Points on a hilly landscape, in no order, each with its height.
A ball rolls from a point to whichever of its 2 nearest points has the largest drop for the distance, and stops where none of them is lower. Distance is the straight distance between rows; heights are no part of it.
j_49: [128 131 110 155 114 105 124 139  93 141  84 157 130 164 137 102 110 146
 149  82 160 135 154  75 118  79 120 182 123  15 104]  (h 590)
j_155: [153 108  97 155 147 169 123 136 119 143 144  96 177 128 167 126  94 121
 161 144 154 110  99 128 133 121 148 119 156 143 141]  (h 383)
j_600: [142  82  70 126 123 106 156 162 145 132 149 101 131 118  81 125  79  60
 114 170 144 109 170 148 121 143  92 157 125 144 100]  (h 395)
j_917: [137 181 141  66 131 129 149 148 126 148 168 161 132 166 109 109 157 101
 143 124 188 104  68 108 103 128 114 107 157 131 133]  (h 550)
j_573: [137 123 104 172 148 159 108 128 119 144 145  76 192 117 156 101  89 193
 159 129 166 106  91 105 142 118 157  90 123 140 140]  (h 419)
j_2: [107 163 151 156 128  83 100  86  79 118  90 150 117 110 127 138 144 106
 135  91 170 166 192 133  74 125  60 154  95 109 120]  (h 199)
j_191: [155 111 133 146 132 145 155 147 168 138 154 121 128 125 115  87 122 206
 152 142  58 117  81 114 171 161 132  72 125 105 130]  (h 134)
j_139: [ 99 125 141 142 129 114 115 156 136 114 174 129 110 142 144 161 101  99
 132 166 104  84 124  99  90 133 140 158 155 201 127]  (h 436)
j_437: [147 123 125 183 100 134 127 130 182 144 143  80  68 113 126 165 113 106
 131 149 104 111 145 140  93 178 165 113 167 148 120]  (h 542)
j_671: [124 144 128  96 109 129 129 187 113 121  90 170 122 135 102 101 141 158
 127 129 152  81 107  76 167  87 150 146 106  62 108]  (h 594)
j_63: [ 88 127 131 185 163 109  70 193  99 200  77 129 121 157 114 111 105 142
 116 106 116 105 190 201  92 130 142 168 119  80  80]  (h 503)
j_111: [158  83 161 125 146 130 167  93 114  99 149  87 130 107 137 158 138  69
 154 148 129 173 112 128 116 147 148 155 140 248 141]  (h 255)
j_702: [ 77 184 156 144 100  80 113 142 109 126 111 180  64 200 167 139 144 154
 123  97 128 155 124  78 121  83  78 191 127  97 128]  (h 471)
j_539: [ 90 136 129  90 121 142  89  93 162  77 154 110 191  71 164 143 111 118
  75 109 106 103 149 134 164 105 160 114 128 114 144]  (h 430)
j_953: [160  89 134  88 129 159 176 129 176 162 165  68 138 113  85 140 147  88
 109 143 105 161 109 195 154 168 161 112 159 135  95]  (h 95)
j_730: [137 134 122 107 149 149 103 103 127  95 163 102 180 115 179 160 123 101
 134 154 171  73  76 150 135 120 159 155 163 205 169]  (h 829)
j_325: [101 107 137 139 129 140 103 124 101  96 128 136 161 133 205 156  91 129
 147 129 112 129 143  69 130  78 164 155 141 119 137]  (h 502)
j_326: [103 144 217 117 151 111 123 102 110 122 137 121 149  69 119 150 128 138
 139 139  92 161 102 143 103 160 108  92 116 197 111]  (h 262)
j_388: [ 89 109 158 156 116 145 117 177 156 129 133  75  72 140 142 150 127 145
 112 156  94 127 125 116 172 118 180 132 112 201 129]  (h 110)
j_854: [155  80 122 137 142 151 142 103 120 102 141 111 113 140 137 150 155  57
 128 123 103 173 126 145 135 135 105 163 132 224 171]  (h 285)
j_425: [117 136  83 180 117 146 110 125 158 114  80 104 104 109 108 129 135 193
 115 164 105 145 112 189 174 158  73  94 119 150 156]  (h 150)
j_670: [ 84 131 123 145 103 122 122 112 101  99  91 112 154 104 152 124  79 210
 137 146 121 166 142  95 180 103 121 116 100 103  96]  (h 529)
j_98: [108 168 103 151 122 113 101 116 146 117 156 121 102 113 100 140 138  75
  95 136 133  99 157 169  91 157  54 142 129 190 145]  (h 291)
j_310: [136 134 147 126 130 153 150 168 156 184 149  69 129 118  44 114 166 108
 135 110 156 167 131 165 132 150 116  75 119 107 108]  (h 197)
j_394: [119  95  65 136 122 110 155 133 126 156 175 108 153 176 146 129  42  92
 149 130 113 144 171 129  76 119 121 149 184 137 107]  (h 665)
j_860: [146 130 136 109 102 147 187 187 170 160 151  85  97 135  50 116 149 102
 157 156 150 159 111 128 153 149 107  83 143 112 103]  (h 227)
j_948: [148 105  81 136 140 137 131 138 127 134 102 135 139 137 112  65 136 214
 117 142 146 100  94 127 191 127 119 108  68 122 137]  (h 136)
j_407: [122 176 123 174 110 135 110 161 103 132  72 169 118 186 141 103 112 185
 159  97 165 126  97  61 164  77  89 170 125  28 129]  (h 561)
j_245: [121 174 151 182 114 140  87 144 170 137 138  76 101  86 131 166 125 137
 131 152 157  88 111 125  91 159 161  88 148 155 139]  (h 521)
j_501: [146 115 107 134 131 153 147 137  96 189 119 142 146 201 146 122 102  99
 169  96 164 172 135 104  95 104 145 137 180  33 109]  (h 635)
j_504: [ 96 167 126  95 128 153 102 163 153 130 124 155 116 161 142 116 153 186
  85  88 120  97  91 130 206  82 134 106 107 108 174]  (h 359)
j_651: [127 161 148  89 145 107 117 149 103 131 146 189 131 170 140 120 155 107
 134 115 168  76  97  80  74 100 143 149 138 130 137]  (h 589)
j_692: [113 158 133 138 132  94 120  86  71 137 120 129 156 121 184 147  69 165
 160 142 184 134 127 100  86 121 144 131 136 148  96]  (h 365)
j_928: [ 93 139 163 121 121 102 132 124 116  95 123 123 159  83 123 112 116 229
 141 147 117 139 114  79 160 112 124  92  71 156  99]  (h 557)
j_955: [146 148 175  93 117 143 155 153 148 121 127 176  74 153 128 130 165 147
 150 145 115 120  67  68 150 129 148 103 146 100 137]  (h 533)
j_509: [133 128 151 115 137 142 125  82 101 159 120 136 105 177 184 146 153 117
 116  92 126 178 116 145 108 127 161 138 145 131 144]  (h 693)
j_312: [138 121  90 180 133 164  94 132 155 115 118  72 159  78 120 137 125 156
 116 147 110 132 104 185 169 143  82  94 119 168 164]  (h 185)
j_687: [170 118  77  91 121 145 145 104 146 140 145 182 128 165 116  99 129  99
 103 114 142  84 118 120 117 136 136 127 151  52 136]  (h 190)
j_995: [ 89 148 182 124 135 108 110  85 112  99 166 143 139 113 176 184 100 102
 130 146  94 126 116 112  71 130 136 141 176 219 129]  (h 400)
j_275: [127 130 136  87 135 137 123 154  74 143  80 173 154 138 110 110 162 106
 132  95 142 166 138 127 143  90 105 151 109  64 115]  (h 616)
j_705: [156 136 113 178 133 128 114  66 145 101 147 168 103 124 147 118 141 147
 124  76 106 113 149  95 102 141  84 108 119  84 191]  (h 418)
j_55: [114 150 129 156 120 158 106 141 148  92 120 137 115 104 128 152 135 126
 133 118  95 150 136 121 172 115  60  95 123 124 175]  (h 278)
j_563: [100 127 141 109 153 127 117 148  65 144 123 174 161 181 146 133 142  56
 135 106 119 168 143 124  82  89  94 171 149 135 134]  (h 501)
j_784: [144  76 122  58 140 151 139 110 185 104 169 111 171 133 150 128 143  77
  78 135  99  93 105 166 160 127 191 145 158 122 160]  (h 532)
j_444: [148 103  66 118 118 119 152  94 136 134 178 135 153 172 138  84  93 116
 117  93 142 108 148  87 105 120 131 132 140  95 138]  (h 143)
j_14: [133 168 158 134 142 152  99  67  95 144  96 156 116 154 203 159 140 154
 128  95 152 168  78 155 132 120 121 119 146 133 166]  (h 714)
j_262: [171  60 147 119 174 170 131 126 128 135 109 113 147  91 148 161 146  65
 134 143 102 137 129 152 122 147 209 149 126 138 134]  (h 249)
j_778: [ 78 172 175 167 124 149  89 185 113 190  77 101 101 148 116 159 140 113
 125 117 133 181 147 159 119 123 143 138 139  71  88]  (h 446)
j_322: [146 115 149  64 133 127 152 117 125 139 152 157 153 144 122  85 168 137
 117  69 101 146 119 103 134 106 163 106 114  86 132]  (h 569)
j_324: [126 109 127 116 140  93 166 107 105 133 127 161  94 157 110 101 144 128
 137 136  77 163 162 166 114 163  90 150 117 141 103]  (h 205)
j_171: [ 91 164 183 128 106 108  90 172 133 101  98 167  86 121 131 145 171 188
 109  90  98 106 118  60 156  71 144 145  90  96 137]  (h 609)
j_38: [ 93 142 167 125 129  56 149 125 101 110 114 162 133 118  79  66 148 181
 153  77  76 139 190 125 102 113  81 135 109  71  85]  (h 657)
j_894: [132 128 129  96 150 111 149 103 102 152 118  97 148  96 120 128 127 146
 116 152 146 160 111 184 125 160 162 120 105 191  90]  (h 240)
j_752: [149 133  94 155 109 120 152 122 148 129 160  72 150  85 101 141  78 117
 152 159 154 127 137 124 103 162 109 105 150 145 108]  (h 326)
j_655: [102 124 127 138  84  91 141 151 128 131 135 161  40 223 163 136 123 122
 117 126 115 139 139  67 113  97 117 174 143 110 131]  (h 488)
j_372: [112 141 178 111 132 133 105  69 107 108 125 116 153 100 180 191 117  83
 130 132 138 147 115 147  90 133 162 140 176 184 137]  (h 353)
j_737: [128 146 117 131 150  89 123  99  75 163 122 153 134 153 171 121 102 147
 142 105 171 126 142 119  63 126 157 148 127 119 106]  (h 398)
j_830: [ 72 161 145 174 141 102  92 168  64 140  98 125 117 149 142 131 117 164
 151 140 156 136 143 109 113 106 103 157  90 172 110]  (h 417)
j_202: [141 117 115 140 139 165 109 143 127 108  83 163  88 117 122 143 166 106
 107 136  93 132 131 153 168 132  92 134  99 124 166]  (h 329)
j_27: [140  99  85 189 123 121 138 130 167 135 122  97 108 125 102  75 114 222
 124 152 104 102 125 137 162 158 125  87  87 112 128]  (h 101)
j_551: [132 104 183  93 141 128 175 137 113 123 129 134 123 118 120 154 119  99
 168 173  81 186 101 124 125 154 143 129 156 176  91]  (h 263)
j_607: [131  79 111  91 120  87 201 121 146 123 187  93 128 142 126 129  94 101
 137 144  98 173 148 114 117 136 141 147 141 187  95]  (h 214)
j_657: [127 168 124 114 129 121 154 141  81 165  90 151 152 168  92  67 119 192
 173 116 184 142  94 104 135 114 114 108 130  61  91]  (h 250)
j_360: [134  90  79 199 127 110 135 123 129 176 154  90 109 170 159 125  63 132
 153 112  99 142 175 147  86 143 130 136 161 141 128]  (h 674)
j_114: [ 85 147 148 118 106 120  99 200 117 123  85 173  99 149 125 120 136 173
 108 127  88 101 124  93 182  77 127 160 109  74 109]  (h 575)
j_595: [169 114  95 144 125 148 127  45 124  96 118  85 167  79 158 131 121 176
 133 127 156 149  95 150 172 135 130 102 113 191 155]  (h 246)
j_809: [ 93 111 164 123 117  91 162 159 150 128 132 118  68 131  91 146 105 105
 117 147  68 165 184 118 100 157 154 145 126 157  75]  (h 169)
j_866: [120 190 142 102 126 141 144 140 134 155 168 142 128 169  99 107 156 122
 149  99 154 143  84 134 126 133  63  74 164 118 147]  (h 519)
j_340: [119 119 144  66  94 127 153 100 163  70 118 124 122  86 143 149 128 143
 109 166 140 109 130  83 181 117 209 125 109 105 117]  (h 607)
j_399: [178 101  76 121 144 142 159 131 130 171 106 105 155  98 103 142  64 111
 158 163 188 127 147 153 100 158 175 128 145  85  79]  (h 196)
j_528: [113 131 116  99 141 118 105 171 108 154  84 134 149  99  91 104 133 133
  78 133 159 102 151 167 140 119 163 144  72 107  89]  (h 397)
j_805: [116 150 123  93 106 128 115  35 116  92 102 110 169  79 174 145  99 172
 105 133 149 151 118 153 160 125 142 105 121 151 119]  (h 294)
j_9: [146  98 130 162 122 120 116 117 174 111 184  55 127 121 142 158 111 100
  96 139  98  95 106 171 122 158 175 163 173 249 141]  (h 605)
j_775: [126 151 145 126 149  93 121 145  97 150  69 151 107 105  81  98 174 158
 118 133 163 116 140 152 108 140 137 134  63 108  93]  (h 358)
j_782: [ 84 147 120 165 105 132 101 176 138 153  70  91  88 125 103 143 113 137
 100 155 129 142 172 172 142 140 126 130 118  83  83]  (h 420)
j_660: [187 112 123 179 135 156 135  86 139 101 130  81 130  84 135 139 145 148
 171 132 164 141  93 107 146 151 117  97 115 184 178]  (h 202)
j_676: [ 85 101 149 112 114 119 112 197 133 127 127 146 108 160 154 139 103 145
 108 146  71  95 136  81 156  87 187 160 127 115 104]  (h 545)
j_836: [111 125 165 131 130 148 100 130 126  88 127 162 143 107 176 150 124 168
 134 129  83 101 120  71 159  98 160 122 119 106 150]  (h 543)
j_699: [132  97 146 110 132 154 135  94 126 119 106 110 112 131 167 175 125  70
 115 148 107 163 137 160 122 140 208 173 163 177 121]  (h 298)
j_911: [126 107 108  63 127 149 128  99 171  96 170 152 181 111 145 129 125  94
  73 124  64 105 129 154 157 120 138 126 157  90 142]  (h 493)
j_901: [136 142 142 143 141 108 109 151 153 104 184 172 121 131 124 116 159 144
 130 114 110  46 112  62  91 121 111 126 112 143 171]  (h 648)
j_973: [124 124 183 121 157  95 156 105  94 129 141 143 128 111 111 116 140 143
 159 134  74 175 129 139 108 163  97 111 114 176 107]  (h 228)
j_23: [121 162 154 150 130 107  82  88 111  95 110 176 123  93 126 153 161  86
 110  76 134 133 176 111  70 123  72 140 104  94 166]  (h 130)
j_636: [166 102  92 148 132 135 123  57 163 104 167 142 114 156 177 122 150 114
  96  73 125 109 144 100  96 120 136 124 125 130 214]  (h 381)
j_166: [141 125 139 132 137  82 133 126 118 176 133 149  95 148 120 104 146 141
 121  70 149 117 163 110  49 133 189 141 115  85 110]  (h 429)
j_471: [168 110 102 107 100 106 163  35 153  66 184 109 177  88 140 158  96  69
 137 136 149 137 128 102  89 140 110 131 176 158 144]  (h 89)
j_147: [ 91 154 163 123 114  73 137 162  95 103  62 162 114 116  72  83 165 169
 148  99 117 148 172 111 139  89  77 164  91  66  82]  (h 636)
j_703: [114 119 138 166 145 120 124 185  58 139 110 127 138 152 127 107 131 131
 194 121 169 155 143  80 125  89  85 141  89 157 134]  (h 378)
j_298: [119 144 107 140 139 157  88 143 128 139 154 101 136 145 156 150 130  63
 110 133 165  91 108 164 113 121 131 150 158 188 163]  (h 861)
j_105: [172 117  72 132 137 138 162 149 130 178 116 113 158 135  80  83  88 138
 146 144 190 101 130 136 121 150 149 107 127  62  89]  (h 231)
j_959: [141  94 109 103 149 157 137 150  98 155 118 163 158 159 127 102 135 100
 136 127  94 148 127 153 159 115 104 133 132  87 121]  (h 583)
j_271: [113 127 153  89 119 151 118  47 127  84 135 111 206  89 186 145  93 136
 121 116 123 141 115 131 165 106 164 105 150 118 142]  (h 354)
j_841: [128 153 135 116 170  89 116  87  77 111 143 207 158 111 145 120 118 127
 149 143  90 103 123 143  68 155  72 140 143 137 123]  (h 479)
j_929: [103 134  92 138  89 138 142 109 123 102 102 106 133 122 143 121  87 199
 134 176 114 161 110 127 194 121 106 103 127 151 110]  (h 508)
j_865: [122 179  87 191 124 138 105 132 122 107  87 180 113 178 134  97 112 200
 136  98 157  90 120  89 164 103  49 140 109  60 170]  (h 530)
j_591: [ 93 193 113 148 115  85 107  95 108 121 123 134 100 115 112 143 129  89
 115 124 179 132 183 153  70 151  62 145 126 132 117]  (h 248)
j_751: [ 84 136 155 169 153 140  67 193 102 183  83 133 121 141 148 162 103  96
 105 116 102 131 171 153  93 119 175 178 136  93  89]  (h 476)
j_257: [136 111 125 131 159 142 137 125  98 186 130 155 151 160 117  79 134 166
 151  90  79 150 132 175 124 134 121 110 137  57 107]  (h 560)
j_137: [115 138  98 129 137  93 149 136 118 138 103 153  80 150  97 109 124 128
 116 182 121 111 155 189 115 169  87 159 117 150  88]  (h 183)
j_401: [126 120 161 146 128  76 137  90  63 128 124 156 124 160 181 131 117 144
 161  82 154 171 153  49  67  97 134 161 111 107 126]  (h 431)
j_195: [156 117 133  68  90 131 190  67 170  82 155  78 132 100 117 149 147  73
 131 142 171 170 121 120 148 138 152 122 148 171 139]  (h 191)
j_486: [137 106  82 156  81 118 126 150 174 113 142  96  73 145 129 152  87  81
 115 176 166  63 150  94 124 122 130 142 145 152 142]  (h 451)
j_567: [126 120  94 193 115 133 140 135 152 124  85 113  85 144 105  91 133 201
 146 151 105 142 143 157 171 152  75  99 105  97 134]  (h 124)
j_265: [151 126 105  71  86 109 174  55 144  80 132 112 138  78 118 171 110  65
 127 170 159 153 146 129 115 147 134 143 161 160 101]  (h 145)
j_385: [197  72 111 166 138 164 145 108 117 123 101  90 115 113 162 145 135 130
 167 152 140 151  95 140 156 140 174 136 126 192 155]  (h 155)
j_706: [151 123  97 163 150 106 128 166 130 156 158  63 150  98 112 133  88 114
 146 154 180  94 134 138  82 154 130 133 121 191 115]  (h 299)
j_413: [150 107 123 141 126 117 146 111  96 171 101 150 144 168 137 127 111 111
 145  70 157 182 172  90  73  95 155 165 141  15 101]  (h 615)
j_598: [124 154  74 145  83 130 136 111 139 102 130 112 109 143 144 132  86 187
 147 183 146 103  91 114 164 132 102 115 152 168 127]  (h 491)
j_777: [119 131 158 102 123 181 132 155 170 157 154 116  95 188 152 124 163 142
 124  94 113 142  73 129 183 117 167  89 157 124 181]  (h 216)
j_197: [128 110 125  68 165 154 118 167  97 137 107 125 198  89 112 106 151 121
 104 148 150 120  99 158 181 111 157 132  77 146 113]  (h 457)
j_536: [130 148 157 131 123 129 114 140 144 136 143 114 128 104 103 124 162 110
 120  82 155 127 150  99  97 118 140  97 105  95 139]  (h 445)
j_750: [115 151 151 111 119  64 129 156 136 104 164 179 111 134  85  84 162 144
 124  94 123  69 141  51  70 103 114 134 106 116 138]  (h 669)
j_263: [128  94 122 132 170 128 123 157 118 204 159 145 146 181  96  96 130 108
 124  82  76 133 160 186  80 130 132 127 141  79 106]  (h 544)
j_714: [141 139 122 155 165 128  93 149  96 123  55 191 162  96  95  85 152 184
 135 130 120  71 127 145 129 131 105 135  88  47 124]  (h 260)
j_525: [161 127 155 129 171 120 111 158 116 137 174 170 154 139 132 105 168 118
 147 102 130  74  89  89  68 123 134 127 125 138 161]  (h 622)
j_828: [124 144 134 175 129 165  91 129 141 123 104 101 145 105 153 129 124 237
 139 138 162 101  85  75 162 117 176  79  93 121 147]  (h 456)
j_939: [108 123 146 132 119  55 155 140 123 105 163 158 130 132  78  63 139 173
 149  69  79 106 178  65  83 102  98 140 112  96 116]  (h 671)
j_963: [119 162 168 118 125 131  95 114 145  89 109 177 109 108 160 145 159 202
 102  96 113  82 111  69 158  97 172 124  91  94 156]  (h 586)
j_814: [145  98  87 130 108 113 137 178 163 106 162 117 127 121  95 140 100  39
 117 176 168  65 149  89 111 123  97 146 126 143 134]  (h 425)
j_612: [178  94 119 109 143 158 159 115 157 173 131  99 120 108  89 179 117  63
 136 153 109 155 135 205  99 178 183 130 181 129  80]  (h 131)
j_25: [146 156 105 153 112 116 118  77 148 129 162  88 130 106 139 147 113 156
 121 146 117 117  94 174 114 165 122 111 159 206 132]  (h 572)
j_735: [103 137 148 123 121 135 112 187 168 103 155 125 101 113 117 164 112 106
 113 197  99  59 103 112 143 141 138 137 146 178 121]  (h 467)
j_667: [137 158 150 100 124 151 124 108 144 113 141 126 173  86 105 120 144 125
 132  83 161 140 107  99 145 123 111  67 114  88 150]  (h 495)
j_81: [ 80 182 156 144 122  93 104 144  85 129  89 155  87 161 135 126 159 165
 121  98 159 153 133 112 134  95  85 162  84 134 134]  (h 448)
j_565: [115 134  88 147 138 117 115 158  93 178  88 146 111 187 128  70 135 195
 121 131 165 108 107 162 147 124 114 128  97 111 118]  (h 174)
j_517: [140  85  94 102 115 144 130 142 153 141 112 108  92 148 121 134 118  85
  69 164 106  99 122 188 180 138 158 147 138 150 119]  (h 306)
j_898: [131 167 142 100 146 151  96  95 102 119 136 151 160 146 199 161 123 119
 146 145 195  86  63 123 115 113 165 139 175 158 167]  (h 788)
j_677: [183 123 103 135 181 141 118 102  86 145 110 196 167 118 110  82 155 135
 137 100 133  98 124 151 106 141 108 125 107  60 137]  (h 170)
j_494: [142 161 112 142 131 141 120  90 157 128 155 162 129 135 102 102 157 141
 111  59 116 119 138 141 117 141  62  85 125  74 176]  (h 454)
j_164: [105 168 176 120 123 108 123 115 105 121 128 121 142  91 139 150 107 147
 154 159 148 139 110 111 107 141 139  99 135 157  94]  (h 316)
j_65: [152 124 123 157 118 125 122 108 176 125 188  35 151  97 140 145 113 168
 114 143 116  98  79 178 140 162 172 115 165 210 129]  (h 588)
j_908: [107 155 161 139 146  95  90  86 102 100 158 173 145  99 169 145 118 139
 131 123  96 103 130 105  81 134  91 122 130 160 152]  (h 444)
j_319: [153  99  89  96 105 144 157 162 174 160 141  86  97 162  91 113 119 102
  82 167 141  94  82 186 193 141 118 113 151 148 124]  (h 284)
j_250: [139 185 152 106 130 125 157  92 143 124 149 167 120 134  79 105 181 139
 149  82 143 157 105 126 123 145  39  70 132 105 164]  (h 492)
j_332: [182  97  96 134 123 161 146 118 140 161 100  77 135 106 125 167  90  95
 161 166 149 146 130 181 115 160 193 127 180 125  87]  (h 160)
j_454: [177  75  84 109 106 155 142  93 182 139 138 114  84 144 119 140 141  64
  73 137  92 110 128 200 154 155 142 138 162 134 140]  (h 325)
j_923: [109 156 138 163 160 107  92 169 107 193 119 147 134 152  97  93 131 147
 135  84 121  93 165 178  60 133 124 128 139  54  94]  (h 522)
j_167: [ 79  97 134 100 111  84 157 149 144 103 161 122 111 142 120 147  88  83
  98 149  71 155 191  94  96 120 147 168 128 177  92]  (h 189)
j_606: [155  90 142 106 106 121 192 117 152 100 181  65 124 124 120 153 137  74
 162 146 141 181 117  96 126 135 138 133 153 212 140]  (h 225)
j_351: [130 125 120 149 131 138 114 152 162 132 167 105  87 140  93 133 143  75
  76 142 108  95 108 175 140 159  73 143 139 220 155]  (h 265)
j_601: [116 149 143 119 155 146 106 119  80 154 118 177 158 142 133 159 126  54
 149 125 118 158 139 162  74 133  70 143 174 114 116]  (h 540)
j_918: [121 111  97  96 105 155 119 135 150  95 124 119 114 124 125 150 137  68
  84 142 128 112 142 148 172 117 113 148 118 152 153]  (h 339)
j_726: [190 126 124 196 105 148 119  74 164 122 144  87 105  85 138 169 130 127
 157 135  90 135 100 164 103 181 135  95 182 165 148]  (h 556)
j_315: [106 168 177 144 120 129 102 119 130  89 114 147 122  90 111 158 154 115
 139  89 127 163 145 106 124 116  46  88 113 115 170]  (h 217)
j_826: [135 138 136  71 137 117 155 110  95 117 120 179 116 138 147 142 133 105
 135 170 123 133 101 133 122 142 140 156 141 162 105]  (h 310)
j_641: [101 138 156 104 117 140 114 198 154 117 134 146 128 114 112 147 119  99
 121 165  76  93 127 106 140 126 155 119 151  91 104]  (h 509)
j_681: [ 81 148 104 156  76 120 109 129 153 144 114  88 100 126 115 135 105 127
  90 111 137 152 199 148 133 125 119 123 123  75 103]  (h 402)
j_172: [146 126 124  87 138 142 155  63 124 135 169 124 183 134 123  80 133 149
 120  66 144 153 108 118 149 125 125  86 123 102 138]  (h 541)
j_947: [140 150 164  99 156 154 106  67 114 110 133 156 128 149 202 166 163 124
 134 103 160 132  62 142 133 115 146 125 151 187 202]  (h 746)
j_757: [137 136  83 162  81 133 116 125 158  93 139 122  60 150 148 162 107 121
 125 176 151  68 114 113 148 122 101 147 156 188 167]  (h 469)
j_107: [155 100 146 101 129 186 149 124 175 157 153  64 157  98  92 135 168  92
 122 103 136 172 119 159 159 145 158  75 131  94 133]  (h 146)
j_515: [144 139 135 113  97 137 149 108 169 100 152 158  73 150 155 141 147 140
 122 136 103 112 105  86 142 135 137 109 148 121 162]  (h 512)
j_951: [128 130 109 145 144 110 128 147 111 157 120  77 145 101 115 117 119 148
 132 151 194 127 130 142 112 142 155 118  87 180 104]  (h 272)
j_56: [ 82 123 189 139 114 128 140 168 146 131 142  87  78 133 113 142 140 112
 127 121  80 189 155 102 140 130 150 116 117 176 112]  (h 144)
j_690: [133 112 153  82 117 157 132 141 150  69 119 118 156  82 127 146 156 100
 136 148 169 117 123  77 184  94 169 125  96 120 154]  (h 600)
j_968: [128 108 157 112 151 110 117 126  84  90  98 185 167  66 107 119 148 117
 132 124  87 141 164 118 134 114  95 140  79 101 112]  (h 690)
j_74: [159  73 134 151 151 185 113 141 134 126 106  87 126 103 149 149 146 105
 129 144  89 139 113 160 173 133 167 134 115 174 156]  (h 198)
j_342: [103 115 145 113 146 129 116 145  66 108  66 165 143 101 121 142 139  98
 118 137  99 170 171 135 155 103  98 180  84 110  99]  (h 656)
j_623: [175  99  78 163 180 143 110  94  95 144  94 153 160  98 103 100 151 127
 131 132 140 117 159 205 118 161  84 133  87  92 132]  (h 86)
j_78: [142 179  81 139 131 156 109 154 143 132 112 183 125 166 100  85 130 161
 113 106 164  61  93 130 157 120  65 107 126  57 172]  (h 489)
j_847: [ 93 115 144 131 131 114 109 128  72 121 128 139 158 141 168 134 120 115
 136  92 117 171 165  90 107  80 116 154 115 125 135]  (h 463)
j_221: [130 138 150 178 148 102 104 125 114 122  39 154 110  87 112 111 160 206
 131 143 121 127 145 147 120 153 130 126  71  71 107]  (h 320)
j_693: [145 104 142  51 135 142 174  94 122 118 125 107 161  89 114 131 157 114
 109 144 122 195 108 173 184 141 137 122 108 166 102]  (h 194)
j_371: [141 141 169 114 130 128 144 186 117 136 103 160 115 124  95 104 157 154
 169 131 129 110  98  69 127 119 149 112 119  82 113]  (h 562)
j_653: [137 112 159 136 127 169 143 158 161 155 153 100 122 136 140 121 133 154
 154 130  64 145  88 127 159 147 170  78 164 111 132]  (h 168)
j_986: [155 118 119 171 143 154 125 136 146 128 171  88 138 112 112 138 142 105
 137 126  86 140  97 174 137 158  58 112 151 188 164]  (h 229)
j_810: [124  94  99 119 124 138 152 169 124 183 143 112 138 202 146 133  74  81
 146 107 146 166 162 122  87 101 161 141 176  82 102]  (h 651)
j_237: [117 121 178  40 112 118 166 123 146 106 149 159 128 149 135 120 158 125
 129 117  99 151 104  82 144 108 177 111 143 104 119]  (h 593)
j_635: [117 135 146 135  93 104 142 107 145 116 138 153  39 176 172 139 152 147
 116 120 106 145 129  74 119 121 142 143 127 129 145]  (h 498)
j_616: [101  98  67 164  85 109 137 129 153 132 145  78 118 124 111 114  70 117
 109 121 107 140 218 139 133 127 101 125 118  99 108]  (h 386)
j_615: [137 102 112  56 116 138 156  74 162  99 137 121 140 116 169 129 119 139
  95 149 121 103 119 139 173 129 225 138 142 116 118]  (h 574)
j_688: [168  85  63 118 110 143 134  78 169 122 152 119 107 169 166 118 129 100
  78 108 131  89 121 153 149 128 141 139 141 133 182]  (h 350)
j_938: [119  70  72 151 120  93 144 132 133 134 128 101 127 109 119 130  54 111
 126 145  93 141 220 158 109 147 120 159 115 137  88]  (h 372)
j_229: [110 166 104 130 133 120 122 187  75 171  97 149 136 190 105  60 122 165
 153 109 193 107 110 119 137  86  92 141 124  80 108]  (h 211)
j_887: [ 77 149 154 141 112  78 132 133 109  87  64 136  96  99  87 111 159 179
 125 141 122 175 181 135 151 125  70 138  60 118  97]  (h 611)
j_39: [112 179 159 131 122 101 107 150 126 121 106 145  88  97  84 127 181 118
 109 115 165 109 156 114  98 133 114 124  84 115 124]  (h 401)
j_405: [ 95 142 123 140 112  94 124 139 126  76  85 122 147  58  87 105 136 202
 122 161 133 127 159 105 166 126  94 106  52 130 107]  (h 585)
j_855: [105 130 167  96 146 164 102 159 157 119 151 153 112 181 172 135 178 139
 106  86 103 106  84 117 169  83 169 121 136 141 205]  (h 279)
j_41: [169  94  76 116 125 123 172  84 148 115 197 111 185 129 109 114  98  65
 129 111 151 137 155 101  76 135 100 125 153 113 136]  (h 99)
j_961: [117 123 153 120 140 107 113 136 122 161 135 134 121 135 108 125 167  79
  94  76 133 140 176 124  56 116 165 139 108 112 122]  (h 455)
j_718: [118 116 112 162 122 113 128  87 101 160 137 119  91 177 187 133 110 133
 123 101  95 175 161 145  95 134 132 148 145 155 128]  (h 681)
j_91: [111 167 145  93 130 113 120  91  93 118 130 209 152 138 143 147 116  94
 135 135 105 135 124 137  77 140  71 139 181  89 105]  (h 515)
j_596: [129 126  92  95  92 136 165 168 159 137 146 107 104 158  94 102 123 118
 123 157 154 117 100 123 186 126 100 102 131 122 126]  (h 258)
j_273: [135 129 132 138 142 150 124 166  89 140 119 126 159 120 130 125 130 107
 178 140 165 141 112 106 128 114 106 120 117 138 136]  (h 330)
j_639: [104 177 140 178 115 142  84 151 147 142 112  88 134  96 139 145 118 199
 137 160 200  89  95  92 119 131 176  77 122 123 124]  (h 490)
j_713: [121 103 181 149 159 173 110 152 155 130 139  70 119 108 137 152 157 115
 106 140  95 131  98 163 162 151 192 132 118 219 153]  (h 161)
j_281: [133 132 150  65 160 166 118 147 121  94 109 130 176  88 137 136 170 120
 119 150 178 108  80 127 190 108 154 129  89 158 158]  (h 531)
j_382: [149 106  89 152 160 128 125 136 107 140 117 133 149 104 117 117 113 127
 137 169 111 105 132 185 124 164  97 142 122 144 115]  (h 147)
j_538: [155  64 110  47 134 131 186 128 154 134 138 103 145 104  84 130 135  72
  94 154 116 160 150 171 158 148 168 145 112 133  80]  (h 139)
j_673: [126 164 108 110 117 172 105 187 178 127 133 148 128 141 104 116 143 121
 101 113 139  71  91 129 180 107  99  87 137  81 171]  (h 432)
j_594: [149 100  70 178 120 103 158 112 134 124 102  94 141  83 106 141  52 145
 180 182 132 151 182 157 101 169 116 126 135 127  82]  (h 352)

Call two points neighbours if one is among the 2 nearest of the other. Go from one point of each pair to the other, from neighbour to neighbour, staying as low as possible. Name the highest point that can't be avoided.
j_385, j_388 -> j_74
j_385, j_471 -> j_606
j_27, j_23 -> j_98

For each start below, name the point where the ball stops.
j_961 -> j_623
j_401 -> j_623
j_65 -> j_273
j_371 -> j_273
j_237 -> j_273
j_9 -> j_273
j_676 -> j_385
j_651 -> j_953
j_340 -> j_385
j_91 -> j_385
